Points, in no order, along strands that fork, close into loops and pass close to each other.
Two points are linked if the straight distance between their rows is under 117. Some points are linked to none.
gop: [-30.5 -39.9 -26.5  -7.3 -11.8   4.0 -31.1 -32.1  -5.9 -17.5  -5.7  31.4
 -18.2 -29.9   5.5  -1.0  -5.4  17.5  -1.7 -33.6  19.4  11.8 -23.8  18.1
  22.8  23.4  -1.6 -56.8   6.2  46.0   2.5 -20.3  50.9]
Vik: [-22.6  33.9   3.0  25.6  16.8   1.3  10.1 -30.1  19.4  -8.9 -17.9 -27.1
  -9.6  25.5 -15.3  15.7  28.1 -13.9  -4.3   4.2  -0.2 -25.0  -5.1 -27.8
   4.6  -1.7  -1.9  39.5 -38.6   3.9  -9.3 -22.3 -43.9]
Vod: [ 15.5 -13.5 -24.6 -23.0 -14.6 -18.7  -8.6 -11.6  -0.6 -26.5   3.6 -10.4
  11.9  10.5 -40.2  28.0 -10.7 -20.7  23.8  -5.1   0.5 -21.7  -3.7  40.9
 -52.1 -29.4  22.5 -29.2  13.6 -32.8 -31.6 -13.0  -2.4]
pokos: [  4.2 -31.6 -21.3 -12.2 -25.9  16.4   7.3 -10.3   0.0 -28.0  27.2   0.6
 -59.3 -12.9 -29.4 -12.9  20.3  21.5 -30.3 -24.6  -6.9  18.0 -22.8  18.5
  45.0   7.8  31.7 -13.7  -5.6  25.2 -25.7  -3.9 -17.4]
rog: [ 28.0 -24.3   5.5 -20.5  14.5  16.0  17.8 -33.7  23.2 -16.7 -29.8 -23.9
 -24.2  -2.2 -21.5  -2.2  35.5  17.6  24.2   1.4  22.0  -6.3   8.5   0.2
   7.4 -23.7 -22.8   3.1  15.6  11.9 -40.8 -35.6   0.4]
puvef: [ 11.9 -20.7  22.0  32.3 -15.1  11.5 -19.6  23.9 -20.3 -35.5 -15.4  -8.8
  12.2   0.2  33.5 -11.4 -11.2 -54.2  10.0  51.4 -14.4 -34.0  17.6  14.1
 -62.0 -55.6   5.2 -20.4  -6.5 -37.7  16.4   5.9   2.3]
Pasul: [ 41.7   4.9   2.1  -6.7   7.4  28.5 -36.3   4.9   0.2  20.7   2.0  12.5
  21.5 -17.4  10.7 -10.9 -22.7   2.5  32.2  16.1  36.8  40.5  40.8  14.7
 -16.5 -14.8 -16.2  20.9  35.9   2.3   1.1  18.0  11.4]
boni: [ 67.5  -8.8  -9.0 -21.1   2.5  48.5   0.1   2.1 -12.3  58.7 -13.0  19.5
 -29.2 -19.6   4.0  -8.1  16.1  21.3  25.4  -7.3   6.5  53.3  21.9  31.9
  15.3   0.6  -9.4  -2.9   7.3  23.9 -22.6  16.6 -28.6]
nodeb: [-13.9  34.1  23.8  18.8  31.8 -13.9  32.3   2.4 -41.1   9.7   2.5   4.9
  58.8  17.0  -2.5  12.4 -15.9   4.5 -31.6  59.0  -6.4 -30.1  13.9 -43.7
   8.5 -22.3 -26.7 -18.0  -0.1  -2.5  15.0  -3.3  21.8]
Pega: [ 20.4 -14.1 -23.7 -19.8  -1.9 -11.9  47.3   5.2  18.9  14.5  27.4 -33.5
 -19.8  35.5 -26.6  -5.2  50.0 -31.4  28.1 -60.0 -19.3  -5.1 -15.6  38.3
   3.2  -3.4  18.1  19.9  -9.6 -26.3 -33.0  14.2 -62.0]
Zoru: [  9.9  26.5  12.7  37.9  10.2   3.4  14.7 -15.0  -3.3  -2.7 -26.3 -22.4
  -2.7  13.6  13.0  -0.8   9.5 -34.7  -2.3  36.9  -2.9 -19.1   7.0 -26.4
 -26.2 -28.6 -27.8  44.8 -32.4 -24.3 -21.6 -14.1 -42.2]
Tuled: [  1.5  39.9   3.6 -16.7 -14.2 -34.0   7.6  46.3  -2.3  -7.6   1.5  22.6
   6.0  23.6   9.9  -7.6 -24.9  -9.3  16.7  35.3  -0.7 -16.5  30.7 -13.1
 -13.0  -2.9  27.4  -5.7  34.7 -44.0  38.9  16.9  17.3]
Nur: [-19.0   9.9  26.8   0.4   5.4  22.9 -11.5 -18.6  12.3  -7.3  18.1 -29.1
  32.1  -1.4   0.8  19.2   0.7  10.0  25.5   2.2  11.8  -5.6  23.7  -5.8
 -20.7 -38.8  -5.1  12.9  -5.7  34.0  -4.1 -13.0  17.5]
dere: [ -8.7 -37.4 -23.5 -11.1 -10.8  23.1  17.0 -33.5 -16.2 -40.7  10.3  22.0
 -22.2  13.0 -31.9   7.7  21.9  32.4 -37.2 -37.9  18.9  19.8  -2.4   1.3
  55.0  28.0  22.8  -9.2  13.8  22.1  -1.5  -8.8  19.2]
rur: [-41.2  29.7  27.3  10.1  27.4  24.5 -23.2 -14.1 -24.0  25.2 -20.8  18.9
  27.3  -3.9  47.4   8.8  -7.0   5.5  -5.7  12.7 -15.5  -4.7  -8.1 -46.9
 -17.1   8.3 -32.6 -35.9 -21.4  52.1  22.8  -3.9  38.7]
tefu: [-31.1  -5.7 -22.9   7.7 -11.8 -30.1 -10.3 -25.4 -22.6 -12.9  19.2  32.3
  14.2  18.7 -29.2  24.2 -15.0   0.1  -9.5   9.4   5.1 -17.0  -3.2   4.1
  24.4  41.3  -9.1 -15.1   4.3  15.1   2.8  -9.7   9.9]
Nifad: [ -0.6  21.1 -46.5  35.5 -17.1 -74.8  -6.1  11.9  -4.9 -14.8   0.2  30.1
  15.3   9.6 -24.8 -22.8 -46.0 -10.6 -28.0 -48.7  -2.6  -2.3 -41.0   4.6
   1.2  35.5  13.0 -17.2  20.9 -30.8  11.5 -16.5  26.0]
radan: [ 28.3   2.8  33.6  14.6  23.5  14.2  14.4  -4.0 -20.8  12.1 -28.7   1.3
  20.5 -38.1  22.5 -21.3 -16.7   4.3   0.7  30.8 -18.2  12.2  36.1 -12.5
 -35.1 -64.2 -25.2  -2.7   1.0  26.3  -8.0  -4.2  -4.2]
Ruro: [ 28.4  25.0 -15.5  -3.7 -12.6 -22.7 -28.9 -12.5   2.4 -28.7  11.9  13.7
  19.6  -3.5 -22.3   8.1 -43.8 -10.6   4.8  -0.8   5.9   0.0  26.1  27.3
 -69.4  -3.4  16.6   2.7  16.9 -20.2  -1.0  -7.7  11.8]
Pigi: [ 11.4   3.7   4.7  34.6 -12.4  24.8  -7.1 -17.2 -11.9   0.3  -1.9   7.0
 -11.3 -14.6  21.7   1.0  -2.5 -13.5  -3.4  22.8   3.4  -3.4  30.6   6.4
  -6.6 -19.3 -12.7  17.0 -24.5 -22.9 -27.5  -5.8 -43.1]
gitup: [  4.2  16.5  28.3  29.7  60.1  -8.7  49.1   0.4 -28.7  18.8 -25.4   2.3
  53.2 -14.3  -2.7  -5.3 -15.6  29.9 -54.1  47.0 -15.1 -12.8   0.6 -65.7
   7.4 -37.9 -40.9 -10.1  13.3  30.6  -2.9   9.0  12.8]
faso: [ 44.1  26.2  41.5  -9.9  31.3  36.8  21.9  20.5 -13.6  54.9   5.8 -13.3
  20.8  -3.7  21.9  -2.9  13.7  16.3  -9.4  50.4  -5.7  17.4  46.1   1.3
   5.9 -15.9 -18.7  26.9  26.8 -14.4 -24.4  31.5  -8.3]
zutom: [-51.9 -10.0  -8.0 -16.4  12.7  10.2 -25.2 -14.9   4.1   3.9  -1.8  21.1
  -2.6 -36.6  38.5 -15.1   0.3  19.9  -1.7 -41.1   1.9  17.0 -18.6   8.1
 -10.3  31.1  -5.9 -49.1 -19.0  46.5  15.0  -9.1  51.5]
kone: [ 11.7  12.4  -1.7  -2.3   0.4  -4.3 -36.7   2.2  -8.1  -1.8  20.2   4.7
  38.7   1.9 -15.0   5.3 -32.8  -2.5  17.3  14.9  38.5  19.0  42.0  12.8
 -40.6 -17.5  11.7  27.5  38.2 -27.5   5.7  19.9  23.2]
Nime: [-17.0  30.8  -3.2  -8.3  24.8  -8.2  13.7  12.8   4.4   9.2 -14.2  -9.7
 -14.0  27.4 -55.4  -1.9   8.4  63.0 -40.9 -28.8   0.6  13.0  -3.4 -23.2
  39.3  42.9  21.9  18.6  14.9  10.4   0.8  21.8  19.6]
dip: [ -2.8  24.9  31.3  32.1 -18.4  -8.6 -15.9  24.2  17.7 -31.9 -12.2  -7.8
   2.4  16.7  52.6 -20.6   0.4 -48.6   8.8  -9.5 -36.6 -20.7  -4.0 -26.2
 -48.7  31.9  17.3   8.6 -32.7 -16.3  68.4   1.8  30.7]
mokul: [-29.6  18.9 -13.1  19.2   8.4 -32.2 -27.3 -18.3  19.8 -29.9  -2.9   1.8
 -16.8 -12.7  34.8 -10.3  -0.5 -36.4  -0.8  -0.6 -12.3 -32.8 -20.2   4.7
 -34.0  42.0 -22.0 -29.0 -38.7  -1.5   2.2 -34.3  25.4]
fedob: [-37.7  42.7  -7.2  37.2  10.6 -30.5   0.6 -13.8  14.0  -8.8 -12.3  -7.0
  -9.0  18.6  -1.1   3.9   2.0 -29.7  -2.0 -17.5 -13.4 -28.7 -13.7 -22.7
 -13.6  27.1  -9.6   4.6 -50.7  14.0  29.0 -27.2  -8.3]
miro: [ 20.3 -19.0 -25.0   4.8 -15.1 -19.0  27.7  -3.0  30.1 -14.5  33.7 -32.0
 -12.7   6.2 -32.6  -6.7  11.7 -12.1  14.5 -56.0   0.9  -7.4  -4.8  57.7
  30.3  -2.3  22.0   2.2  -5.9 -15.7 -20.6 -14.0 -26.5]
zada: [ 37.8  26.7  24.8 -28.5  -1.5   4.1  32.4  25.0  23.7  31.9  33.2 -45.7
   0.5  45.3  -0.8  -1.0  33.7 -13.5   8.3 -13.1 -32.1  12.1  19.3   7.5
 -21.8  19.0  15.0  27.3 -15.6 -42.5   2.2  32.6 -34.4]
Lutar: [ 12.4 -44.3 -16.9 -49.5 -39.6   9.8  37.5 -14.2   4.2  20.3  44.5 -33.0
 -55.9  17.6 -24.2  -3.2  60.7 -27.8  26.5   9.7  21.1 -23.1 -32.9  41.1
  11.3 -47.1  19.3   2.2  -8.1 -25.8 -42.5   4.9  -8.8]
zofur: [ 23.1  37.2  31.3  26.3   3.8  11.1  -0.7  18.1  15.7  -7.7   9.7 -22.8
  32.3  24.7  35.1  13.0  -4.5 -35.7  31.1  19.9  -2.6 -15.7  27.1 -22.2
 -21.1 -17.8   6.9  37.2   1.0 -31.6  37.0   0.1   3.8]
Kazi: [-18.5 -23.5 -35.9  -1.6 -15.0 -23.7  23.7 -40.6 -20.1 -29.4  16.5  19.2
  -3.0  29.8 -45.0  14.9   6.6   1.6 -17.9 -43.1   3.5  -4.3  -2.7  16.4
  41.6  35.7  13.8 -10.1  14.8   2.4  -3.1 -17.7   7.0]
zati: [  6.4  -8.4   9.8 -45.2  -7.8  -5.5  30.1  16.2  -5.3   3.3  15.4 -23.8
  24.7  38.7 -22.2  33.9   6.5 -23.1  35.5   2.3 -14.8 -32.2  13.1  36.8
 -50.7 -41.9  14.4  -5.8  11.1 -31.1 -22.8  19.0 -12.7]
getog: [ -4.4  -4.1   9.2  22.9  28.8  15.4 -11.7 -12.2 -23.8   5.2 -59.7   1.7
 -25.9 -19.9 -13.8  14.9  23.1  13.7 -20.7  37.8 -23.0  -6.6  13.2 -11.7
  26.9   5.7 -22.7  11.6   5.7  62.6 -37.8 -10.9 -49.2]
danom: [ -7.0   9.3   9.9  26.5  -5.3   5.7 -36.6  41.4  17.1 -23.7  47.4 -19.0
 -16.9  -3.4  35.5 -30.0   5.0 -43.4 -23.7 -16.1 -31.7   3.6 -39.0  21.8
   3.8  33.6  20.9  -7.2 -45.7 -28.2  42.7  22.8 -43.4]
Gome: [  0.0  15.5  -2.1  33.8  11.7   6.8  -6.2  -9.0 -24.9  -6.7 -40.2  19.4
 -11.3  -1.6 -22.8  25.5  -9.4  -0.3 -36.2  42.7 -17.7 -12.0   4.1 -30.6
  -3.2  30.0 -24.8  28.5 -10.4  33.3 -21.4  -0.2 -19.7]
Nazem: [-14.8  16.6   0.3 -22.1   0.9 -11.1  19.4  16.6  19.3   5.4  17.4 -14.8
  25.2  32.2 -21.6  12.5  -4.2  32.0   7.1 -22.4   4.9  -0.9  14.2 -20.7
  16.9  11.4  11.1  25.9  15.4 -11.6   6.9  19.5  21.6]
pati: [  3.5   1.6 -10.0  24.8   3.1  -0.1 -50.9  15.1   8.7 -26.6 -35.7  47.6
  12.1 -15.0  54.4 -13.9 -36.0 -23.8  11.3  11.2  21.2   1.7  -2.3 -14.6
 -31.4  27.2  -7.2  -4.1  24.6 -18.7  21.1  11.1  40.7]
bera: [ 25.9 -51.2  19.0 -49.2   5.0  25.2  26.0 -39.7 -19.3   4.3   6.8   6.8
 -30.7  -6.9 -12.8   8.7  28.2  43.4 -29.8  14.7   6.0  25.2  31.2  35.3
  43.6   6.9   5.8  12.5  38.6  -5.9 -46.2  -1.4 -11.7]
mel: [-15.9  21.0 -43.6  39.1 -10.5 -71.1 -19.1 -11.4 -21.9   2.4 -22.5  51.3
   1.7 -10.8   0.8  -0.2 -46.0 -29.2 -17.4  -4.2   8.7  -2.7 -18.9 -11.4
  -3.2  69.6  -4.0  -6.8  15.7 -30.0  16.4 -14.2  49.2]
febe: [-27.4 -45.6 -36.8 -13.0 -45.9  10.5   6.4  -7.1  27.1 -17.6  38.0 -27.3
 -53.4  15.0 -10.5 -12.2  42.8 -27.6  19.0 -21.5  12.3 -13.8 -56.9  24.1
  18.9 -28.8  29.4   8.1 -30.0  -4.7 -17.6  -5.6 -23.6]
kod: [ 32.7   4.1  -3.2 -24.0 -13.1  -5.5  36.6  28.1  29.9  19.3  23.5 -31.4
 -11.5  49.4   3.8   6.4  36.5 -51.1  39.4 -24.4 -33.9   2.7  -7.0   5.0
 -35.2   3.8   9.0   5.3 -15.1 -44.1   0.3  27.3 -66.6]
Gep: [-31.9  53.0  21.6  29.7  16.2 -29.8 -16.6   9.4   3.4  -7.7 -12.9  17.7
  17.9   3.0  47.9  -1.0 -14.7 -47.2  -2.4  13.8 -10.4 -23.9  -6.4 -35.0
 -27.2  43.3   5.4  14.9  -7.2  -4.9  63.6   4.4  69.5]
Vugik: [-22.8  12.4   0.8  13.4 -33.5  17.4 -21.0  10.9  42.3  -2.8  34.4 -44.2
 -21.5  22.9  17.3 -16.8  34.0 -33.6  33.6  -5.2 -20.1  15.6 -18.7 -18.5
 -34.9 -16.1   1.0   6.5 -38.3 -10.3   7.3  -7.0 -34.1]
vagov: [-28.9  31.5 -23.7  42.5  19.5 -30.9 -32.8 -16.7 -26.3  21.3 -33.7  54.3
  -5.2  -8.3   7.6   4.8 -31.0 -15.2 -25.2  12.7  13.9   8.6 -21.4 -31.9
   5.1  78.5 -37.6  15.6  -1.6   9.4  29.1   2.9  52.0]
Sevok: [ 52.1 -22.8  -9.4  -6.2  12.4  29.0  -3.5   3.5  20.2  30.4   5.7 -11.4
 -36.7 -26.7 -43.7 -23.7  25.7  32.3  -2.1 -36.7  12.0  52.1  13.9  44.5
  53.2  14.3   3.7   9.4   4.3  23.1 -32.0   0.0 -16.7]
Vare: [-24.8 -21.0  -5.1  17.6 -12.1  28.2 -14.3 -20.5 -19.5  -2.4  -6.8   2.1
 -38.2  -6.9   2.6  -1.8  30.1  -9.3 -13.3  20.0 -14.6  10.2  18.1   3.2
  12.3 -17.6 -14.2   5.7 -13.5  24.3 -52.2  -8.5 -45.2]
gegi: [ 18.1 -49.6  19.5 -31.3  29.0  38.6  41.1 -10.1 -32.3  18.2 -56.1   0.0
  -2.7 -19.8   0.0  -1.7  40.7  47.4  -5.6  18.2 -14.1  19.0  14.5   1.5
  34.6 -36.4 -26.7  -4.6  25.2  36.1 -46.0   0.8 -34.8]
Zazi: [-17.0  53.6  10.6  28.7   1.9 -29.5  14.3  10.9 -12.9  -4.1 -21.2  21.6
  32.6  -4.7  13.8  16.7 -42.4 -45.8   5.5  46.0   8.2 -26.6  -8.4 -44.9
 -16.8  25.1  -1.8  71.1  15.6  -3.7  50.6   5.9  47.9]
Fama: [-18.8  14.6 -42.0  22.0 -15.9 -54.2  -1.5  29.4  -9.0 -25.6  30.5  23.6
  26.7   0.8  -8.3 -22.6 -37.1  -9.9 -14.3 -55.7 -16.8  -7.5 -66.3  26.4
  19.2  28.7  13.2 -53.3  17.5 -28.3  13.6   4.7   8.3]
tevi: [-23.0  14.0 -27.7  -1.8 -13.5 -42.7 -39.8  49.5  -0.8 -29.2  36.5  18.8
  35.6  13.4  13.4 -28.1 -31.5 -33.0  -2.9 -25.3   7.4   3.5 -38.7  13.4
 -19.9  30.0  25.3 -34.6  17.3 -43.0  54.2  31.2  28.9]
sose: [-41.7  -9.9  -7.8   0.4 -12.0  25.5 -22.2   0.9  31.8 -17.1  24.4 -40.7
 -38.3  25.1 -10.8  -8.8  42.0  -7.3  -0.8 -20.4  -8.4   8.0 -37.6  -7.0
   5.3  -5.8   4.4   3.1 -44.5  15.7  -8.3   7.5 -28.7]
bas: [ 13.4  23.1   5.4 -10.6  39.8  32.1 -12.0   3.3  20.5   0.8 -21.5 -19.8
 -31.2   1.6 -38.0   4.9  22.5  52.6 -27.0 -11.3  -3.3  17.1  -0.7 -13.0
  32.0  21.5  13.8  17.0  -6.9  53.0 -17.5   4.9 -24.0]
Lufa: [  0.6  39.0   6.0  39.2  13.3 -11.1   0.5  12.8  11.2  -4.1 -23.3   4.5
  35.1   1.3  20.1  16.3 -29.3 -22.3  13.3  22.6  17.0 -16.3  19.7 -33.0
   0.7   8.5  -7.9  70.0   9.3 -28.5  35.1   5.4   5.9]
tir: [-13.4   2.3 -18.1   6.4 -14.4 -13.1 -32.9  17.7  17.9 -22.1  50.3   3.4
 -25.7 -23.9  39.3 -32.2 -18.7 -24.7 -28.2 -12.2 -25.8  -6.4 -44.5  35.6
  -0.2  29.0  24.7 -40.0 -40.8 -28.7  12.6   3.8 -11.0]
vudes: [-42.5  26.1  21.7  13.8  22.9  -5.6 -17.9 -23.7 -20.6  -1.1 -10.4  11.4
  34.7 -19.1  10.1  22.4 -18.2   9.4   1.2  14.4   4.5 -16.2  11.7 -16.2
 -16.7 -11.7 -15.2 -19.9   3.8  52.1  14.6 -21.5  54.3]
Simup: [  9.8 -15.1  27.1  -4.1  53.8   1.7  54.4 -16.9 -27.3   8.9 -25.6 -11.9
  55.0 -10.1 -21.9   2.6   3.4  39.9 -36.4  26.2  -5.8  -6.2   7.1 -35.0
   9.0 -50.8 -48.4  -4.0  20.0  42.1 -26.9  -5.5  23.2]
ribo: [ -7.7   5.5 -29.9 -23.2 -11.3 -37.2   0.0  44.7  -4.7  -5.4  54.4  22.0
  35.7  24.1   9.1 -13.7 -22.4 -28.8  13.4 -24.7   8.2  -1.8 -31.6  10.2
  -2.9  19.5  34.8 -26.1   9.6 -33.9  61.0  40.7 -37.7]
kagan: [ -2.0  -3.6  10.6  12.8 -24.6  26.2 -25.6  50.0  27.8  -1.7  37.9 -27.1
 -14.6   3.7  -3.6 -23.7  -8.6  10.1 -41.0 -29.8 -22.2  29.1 -42.5   4.1
  24.9  10.3  25.8  -5.9 -46.4 -20.8  26.2  32.9 -45.5]
Sogiv: [-15.1  13.3 -11.9  -2.9  -9.6 -28.0   4.1  18.2  10.3 -12.3  31.6   1.5
  17.3  26.0   6.3   2.5 -16.9 -22.5  24.6 -38.3 -10.3 -15.7  -8.7   5.3
 -16.8   8.0  29.4 -22.7 -27.3 -30.6  48.0   1.0 -33.3]
nodir: [ 53.5   3.5 -12.1  13.9  12.7  33.6 -36.1   2.0  -1.0  28.8  -4.3  18.5
 -11.4 -32.6  16.2  -9.6 -11.5   7.9  29.3  -7.6  16.2  45.7  15.7  28.0
  -0.2  10.3 -24.7   7.4   5.7  29.0  -8.9  10.0 -19.2]
Kifu: [-19.9 -31.2 -28.5   5.8 -30.2   4.8 -20.3   3.6  18.9  -5.1  39.6   3.1
 -42.9 -37.7  17.4 -16.8  -8.5  16.5 -40.1 -16.3   2.0   1.4 -63.1  35.0
  36.2   5.5  34.2 -29.6 -41.0   8.4 -13.5   2.5 -22.1]
Sutad: [-15.4 -45.4  -9.3 -10.6  -2.4  19.3  -3.6 -19.0  -2.1 -13.0 -38.1  18.0
 -24.4 -19.3   0.0   8.3  18.2  23.0  16.4 -16.7  -6.3  13.3  -7.5  -3.1
  29.9   3.1 -15.6 -32.4   4.8  71.0 -14.5 -26.8   2.2]
Napen: [ 31.2 -61.4 -20.4 -35.2  -5.1  31.9  12.8 -22.1 -40.1  -2.4 -60.6  26.0
 -14.7 -16.5   1.4  11.0  37.6  33.3  11.0 -22.7 -17.3  37.5  -4.9  15.9
  34.6  -6.9  -6.3  -5.6  37.0  52.1 -22.4 -17.7 -33.2]
teku: [-16.9  -4.4   2.0 -20.4   9.8 -16.8  57.4 -44.8 -30.4  -9.3 -11.8   5.5
   3.7  49.5 -50.7  26.5  34.8  13.9 -27.1  -4.8  -3.4 -33.6  10.7 -11.7
  38.2  26.2  -2.4  12.8   7.1   6.4  -8.8 -19.3  12.2]
lufu: [ -6.5  17.2  -5.6  15.5  -2.3   1.6 -41.0  41.2  18.8 -25.3  12.6  18.0
  13.4   8.2  28.8 -21.5 -29.8  -2.3  -6.3  -0.6   1.0  14.1 -20.3 -12.4
  -3.0  33.3  -1.8  -1.4  -0.2 -23.6  39.9  24.3  17.6]
bive: [-20.6  20.8  -7.1   4.0   0.8 -35.1  13.7  -3.5 -31.7  -5.5  -2.8  30.1
  29.5  25.0 -21.7  19.9 -16.2  -3.1   0.7  40.3 -10.4 -43.8  13.6 -17.0
   7.1  11.7 -20.6 -28.7   6.9  -5.9  14.3 -11.6   9.5]
Tus: [ 16.0 -36.2  11.7 -28.2 -44.6  23.5 -16.7  17.5   4.9  29.7  37.2  -7.8
 -10.1 -15.4  11.1  17.9 -23.1  -2.2  20.6  33.6  37.2 -15.5  -7.1  21.2
 -16.4 -40.5  28.9  -9.0 -17.7 -29.6   4.6  24.6  -2.0]
Pip: [-23.9 -20.5   3.8 -36.8 -22.1   3.4  29.9   6.9   7.6   3.7  19.9  -2.2
 -13.2   2.3 -26.6  18.2  -1.7  45.0   4.6  -3.5  12.3  -7.3  17.4   9.3
  37.3  -7.7  26.8 -11.7  10.5 -16.0  -4.6   5.5  13.7]
mef: [ 41.7 -50.6   7.1 -58.6 -24.7  23.3  37.9 -29.3   1.2  33.0  18.8 -21.6
 -50.7  -1.4  -3.7   4.6  37.4   4.6   4.9  35.6  24.8 -14.2 -13.4  52.7
  26.1 -28.2  -0.4  -2.3   0.7 -34.2 -58.8   3.9  -9.9]
maf: [ 42.1 -13.5  27.0 -22.2  15.1 -24.9  31.9 -40.0   6.0  12.6 -41.1 -11.2
  -6.9 -20.7 -24.2   4.7  -3.9  30.2  10.2  -2.1  15.8  -0.1  37.1   6.4
  -9.0 -11.3 -17.9  26.3  30.6 -21.5 -36.8 -35.9  16.9]
Tep: [ 12.0 -20.0  16.8  -0.9  27.3  11.1  23.8   3.9 -35.8  23.2 -49.0   8.6
  14.3 -43.9  22.8 -14.3   1.5  29.6  10.4  18.7 -19.7  14.7  28.6   0.3
  10.9 -56.7 -39.0  -8.6  11.5  55.3 -13.7  -4.5 -28.9]
sape: [ 40.3  31.5  24.7 -19.6   8.0  32.2  24.5  14.7  13.1  42.5  16.9 -24.1
 -20.1  14.6   3.3   3.5  31.2  18.0 -12.3  20.0 -13.8  13.0  37.4   6.4
  -3.0   2.7   1.5  16.6 -11.3 -24.7 -26.3  19.5 -18.2]
rubom: [ 12.9 -25.1   3.2 -26.7 -33.4  38.4  -6.9  32.7  16.5  17.8  54.1 -21.6
 -18.1  -4.9 -14.7 -15.7   2.4  38.0 -13.6 -19.0  11.8  35.4 -33.5   9.7
  20.6 -14.7  24.0   3.5 -35.6   2.5   5.1  39.4 -12.4]
keku: [ -8.5   1.6 -17.1  15.5  -9.4 -24.4   2.7  18.3  33.8 -14.1  22.8 -30.9
  14.2   4.4 -17.2   3.3  -6.1 -27.6  36.9 -49.0  -2.5 -25.0  -9.2  32.5
  -3.9   4.4   8.5   8.5 -21.3 -11.2  15.6  -0.7 -21.6]
sir: [  4.7  24.4  32.1  15.2 -17.7  10.6 -28.6  21.5  36.2 -18.8  12.6 -42.7
   9.7  22.0  37.5   0.8  12.1 -53.9  36.4   5.2 -21.1  -7.6  10.0 -13.9
 -54.2 -19.9  14.7  -1.8 -15.8 -17.4  50.9  -3.3   1.1]
nokaz: [-51.0   7.4  20.1 -11.5  30.1  28.4 -35.0  -6.1  20.8  13.6   9.1  -6.6
   7.8 -24.6  64.7  -4.3   6.9   7.0  -7.1 -12.4  -0.6   8.8 -19.6 -15.8
 -14.6  29.5  -3.0 -33.2 -37.0  36.7  31.7  -7.0  36.6]
Gepod: [ -9.2 -12.2  33.5  18.3   1.3  35.0 -26.8  -0.4 -14.4  -6.3 -19.3  -3.1
  11.4 -32.1  46.1  -7.1 -13.0 -17.7   2.4  30.7 -10.4  -9.2  25.7  -1.4
 -55.0 -67.8 -19.1 -30.9 -13.6   8.2  10.7 -13.7   7.9]
kufeb: [ 37.6 -56.2  -8.7 -36.7 -18.4  27.9   9.2 -24.1   9.0  10.6 -12.3  -3.3
 -53.9 -28.9 -14.7   5.3  26.2  14.4  26.0  22.3  26.7  -2.4  -7.4  22.2
  39.0 -43.1   0.4 -21.1   5.2   5.9 -48.5 -27.2 -21.1]
neve: [-25.0 -12.0  16.7  23.4  27.1 -30.6 -12.2  -7.0 -39.7   7.6 -37.8  19.6
  46.4 -47.3  -6.3   7.3 -31.3   4.9  -0.6  36.8   5.6  -9.9  17.7 -11.3
 -12.2 -39.6 -38.8 -13.4  43.5  42.8   3.4 -13.7  40.7]
bused: [ -5.3  19.7  16.1  20.9  24.9   4.0   4.4   6.3  -5.0  18.9 -43.8  17.7
  30.1  -6.5   9.7  10.5 -26.0  29.1  -0.5  17.3  18.6   2.5  23.2 -47.5
   4.5  -3.0 -26.4  43.1  29.9   1.1  -2.4  -2.7  16.9]
vugo: [  7.5 -27.1   8.9 -35.6 -34.7  35.5 -32.7  17.9  24.9   5.3  41.4 -11.2
  -6.4 -14.3   7.4  -5.8 -13.6  18.0   6.8   0.9  20.7  21.0 -23.9   6.6
 -16.1 -25.9  25.4 -13.3 -22.6  13.2  23.7  28.6   8.7]
nug: [ -5.5  20.2  -9.1  -3.5  18.5 -31.9   4.0  16.4  -2.5  31.5 -53.1  33.0
   1.7  -2.8   2.7  -2.4 -19.7  39.4  -3.4  16.5  40.0  25.6  26.7 -46.0
  24.7   4.8 -16.0  25.9  48.9 -26.3  -3.4  -3.5   6.5]
Muga: [  6.5 -11.3 -22.9   3.7  -5.5 -28.5  -6.8 -18.4  -4.8   9.9 -31.5  34.5
 -12.7 -23.0 -17.1  -9.7 -18.7  39.7  -9.5 -23.5  14.0  38.1  20.1 -21.1
  25.3  25.0   4.8   6.0  44.6   7.9 -18.2 -26.2   3.2]
Radu: [ 20.1 -23.6  -1.7 -21.1   0.0 -25.6  33.4 -36.4   2.7  -2.9 -37.7   7.1
 -15.7 -10.3 -33.5   1.9  -2.9  43.1 -11.1 -41.6  18.4  18.7  20.1  -9.8
  11.5  21.2   8.5  17.5  45.2 -18.2 -35.1 -24.5  37.6]
vasu: [-18.6   3.7  20.9 -16.6  -7.8  -3.7  25.6  -0.3   0.8  -3.8  14.5 -29.0
  52.0  31.3 -22.2  30.8  -0.8   5.6  20.8  11.4  -3.3 -26.8  29.0 -12.2
 -19.7 -35.9  -4.0  14.4  14.1  -6.5  -9.5   0.0  22.9]

A tip is a point with one link. Name the tips that can be reached along the links from each point below, in the order of the rows.
tevi => faso, pati, vagov
Pigi => mokul, Gome
Sutad => puvef, Sevok, bas, Pip, neve
rubom => Simup, teku, Tus

A piece is two or more points that can be reached from each other along the links. Count, over all rows, the pieces, the separate loops (a circle has one, a figure eight two, a Y none), the forks (points with three links) and the tips (points with one).
pieces => 5
loops => 2
forks => 7
tips => 13

A fork is a point with three links, a tip a point with one. Leave the first point through the second and follow the links. Name the first fork or tip that comes.
nokaz, zutom => puvef
mokul, fedob => Gome
puvef, Gepod => vudes
kagan, danom => Kazi
kod, Pega => tevi
pokos, Kifu => Tus
bused, nug => sir
